Each scene shows the same named points in several views. A view is turned or mirrored, and shifted as a whole, has a little noise and may leave points out.
In the rows, 128 means zero.

Scene 1
View 1
J790: [ 98 123 164 103 101 136 124 154 107  81 141 183 180 116 143 203 142 124
  76 124 124 123]
J321: [141 131 151 120 130 113 117 135 125 138 145 152 114 143  88 110 139 155
  89 146 202 155]
J469: [128 106 148 144 113 118 125 134  85 108 148 148 131 123  90 113 155 148
  88 124 182 150]
J526: [106  96 137 111 115 142 122 156  92  89 136 174 180 126 135 156 137 133
  61 110 135 134]
J946: [148 139 125  68 156 129 103 154 171 161 127 173 135 173 119 115  97 159
  53 152 188 156]
J19: [124  64 113 140 118 137 124 144  59  91 136 153 161 128 109  88 146 140
  62  93 160 150]
J596: [131 157 181 112 117 106 119 135 142 133 148 159 115 133  94 159 142 154
  98 158 192 142]
J153: [108 131 164 102 107 132 122 152 120  96 141 178 167 125 135 192 139 128
  78 133 141 127]
J454: [130 125 144 101 128 126 112 148 132 126 141 164 142 144 114 137 128 148
  71 140 174 147]
J270: [144  94 142 168 118 111 126 123  71 120 150 131 106 126  67  64 165 157
  94 122 212 162]
J95: [101  84 138 126 102 143 126 154  69  69 141 172 185 114 136 160 151 126
  64  98 126 131]
J773: [131 171 187 104 119 105 118 136 155 139 148 164 114 136  98 175 138 152
 100 169 191 141]
View 2
J790: [120 207 104  57 166 130 132  94 120  56 122 140  81 119  66  54  64 133
 162 177  92  95]
J95: [ 88 190  76  80 168 127 134  86  87  58 104 150  94  78  70  59  82 133
 143 175 102  93]
J946: [132 173 143 124 158 109 156 182 174  95 109 140 110 147 168  99  64 129
 145 137 142 161]
J596: [151 178 141  97 156 114  93 125 194  62  96 122  91 154 107 106 105 127
 145 128 107 111]
J153: [128 203 116  67 164 126 128 110 137  59 121 139  83 130  81  66  70 133
 160 168  97 104]
J454: [121 178 121 107 161 116 126 132 155  73 102 138 102 125 119  90  85 128
 140 143 120 126]
J321: [120 149 123 139 157 109 102 132 172  74  73 134 109 114 132 119 118 122
 120 120 134 124]
J270: [ 99 129  97 153 156 109  78 100 156  64  50 138 113  80 111 129 152 120
  96 113 135 105]
J526: [ 99 190  92  84 164 126 143 107 103  65 107 151  97  92  88  65  72 130
 146 171 111 109]
J469: [106 155 102 120 159 114  97 101 143  62  75 138 102  95  98 103 121 126
 120 135 120 104]
J19: [ 72 154  73 128 162 116 130 100  94  70  76 153 111  59 102  90 104 127
 112 151 135 116]
View 3
J19: [100 154 130 132 167 197 129  90 103 144 144 143 133 127 108 121 166 102
  70  92 104 101]
J469: [ 80 133 121 176 184 175 116 101 124 150 146 120 139 141 103 121 138 111
 112 118 124 112]
J773: [ 81 121 116 205 185 158 144 145 158 144 107  85 145 160 100 138  93 149
 195 117 159 141]
J153: [105 174 164 172 174 203 150 128 125 154 111 108 146 129 115 166 110 138
 162  85 144 154]
J596: [ 81 122 117 202 186 160 138 136 151 146 115  92 141 157 101 134 102 141
 177 117 154 132]
J95: [109 191 177 148 168 225 134  98 100 160 137 134 147 112 118 161 141 114
 108  77 118 140]
J321: [ 81 107  93 174 182 154 137 127 143 135 122 104 131 158  97 109 125 131
 137 115 134 109]
J270: [ 65 104  89 177 190 155  98  87 127 144 164 125 133 150  96  94 155  98
  87 133 115  85]
J454: [ 94 136 117 157 172 175 154 132 135 134 104 106 135 148 107 133 126 138
 144  94 135 127]
J946: [100 114  79 134 165 157 179 157 147 112  78 101 122 161 103 116 125 151
 149  87 132 115]
J526: [112 180 159 141 166 213 149 114 110 149 120 124 142 120 117 155 135 124
 121  76 124 138]
View 4
J270: [168 142 131  92 115  42  67 110 132  82 108 160 116 108 117 145 134 153
 154 174 152 159]
J469: [147 140 131  99 128  83  89 113 148  97 127 154 116 121 109 145 135 153
 149 141 143 129]
J790: [115 142 139 112 149 166 143 121 178 128 166 145 113 144  90 138 139 152
 147  74 125  68]
J19: [168 154 140  82  89  85 116 106 154 106 133 155  74 160 111 116 111 164
 149 117 160 146]
J946: [ 82 105 167 126 120 127  75 122 108  64 101  45 142 163 134 147 117 172
 129  89 130 138]
J773: [ 84 113 143 133 172 133  75 129 134  83 122 103 175 102 109 173 156 147
 143 121 111  89]
J321: [118 124 141 114 132  92  68 121 125  78 107 111 143 121 121 156 136 155
 145 141 134 135]
J596: [100 121 139 124 164 120  77 127 136  85 123 115 165 105 110 168 152 150
 145 127 118  99]
J454: [102 120 155 121 134 134  93 122 133  89 125  91 134 145 113 146 129 161
 139  95 129 112]
J95: [148 155 137  93 117 135 149 110 179 129 166 166  82 158  93 119 125 153
 148  85 140  96]
View 5
J454: [105 107 123 122 154 115  95 132 100  97 158 134 106 105 154 125 103 139
 122 138 105 119]
J321: [105 106 119 118 139 130  84 126 111 113 137 146 111 116 174 118  96 112
  99 178 119 119]
J153: [105 123 137 103 194 108 102 136  64  74 182 142  95 108 114 130 112 155
 142 126  80 140]
J469: [117 124 122 117 144 124  77 131  70  97 129 139 126 148 143 118 106 133
  92 174 134 145]
J270: [127 132 115 129 116 130  58 134  70 104  96 135 143 171 158 108 104 126
  66 198 162 151]
J773: [ 96 104 128  84 182 131  99 127 111 107 172 166  78  93 159 116  89  99
 127 185  75 114]
J95: [121 139 135 126 172 100  87 141  29  56 156 123 126 145  95 129 127 188
 125 111 116 163]
J946: [ 95  79 120 141 138 114 106 124 152 120 161 124 102  68 192 128 100 130
 134 113 107  88]
J790: [108 129 139 100 200 103 100 138  46  59 185 139  96 116  97 134 117 171
 147 119  80 154]
J19: [126 134 123 150 126 106  73 137  57  81 119 111 150 157 134 125 120 173
  95 126 159 150]
J596: [ 98 110 125  89 172 130  95 129 104 105 162 161  87 103 159 116  93 105
 120 186  85 120]
J526: [115 125 133 127 167 101  92 137  53  68 159 121 119 124 113 133 120 177
 131 106 111 148]

Which points are out of place in each view (at most two, in the order of its rows)? Write - if all are in place.
view 1 -> -
view 2 -> J321
view 3 -> J946
view 4 -> J454
view 5 -> J270
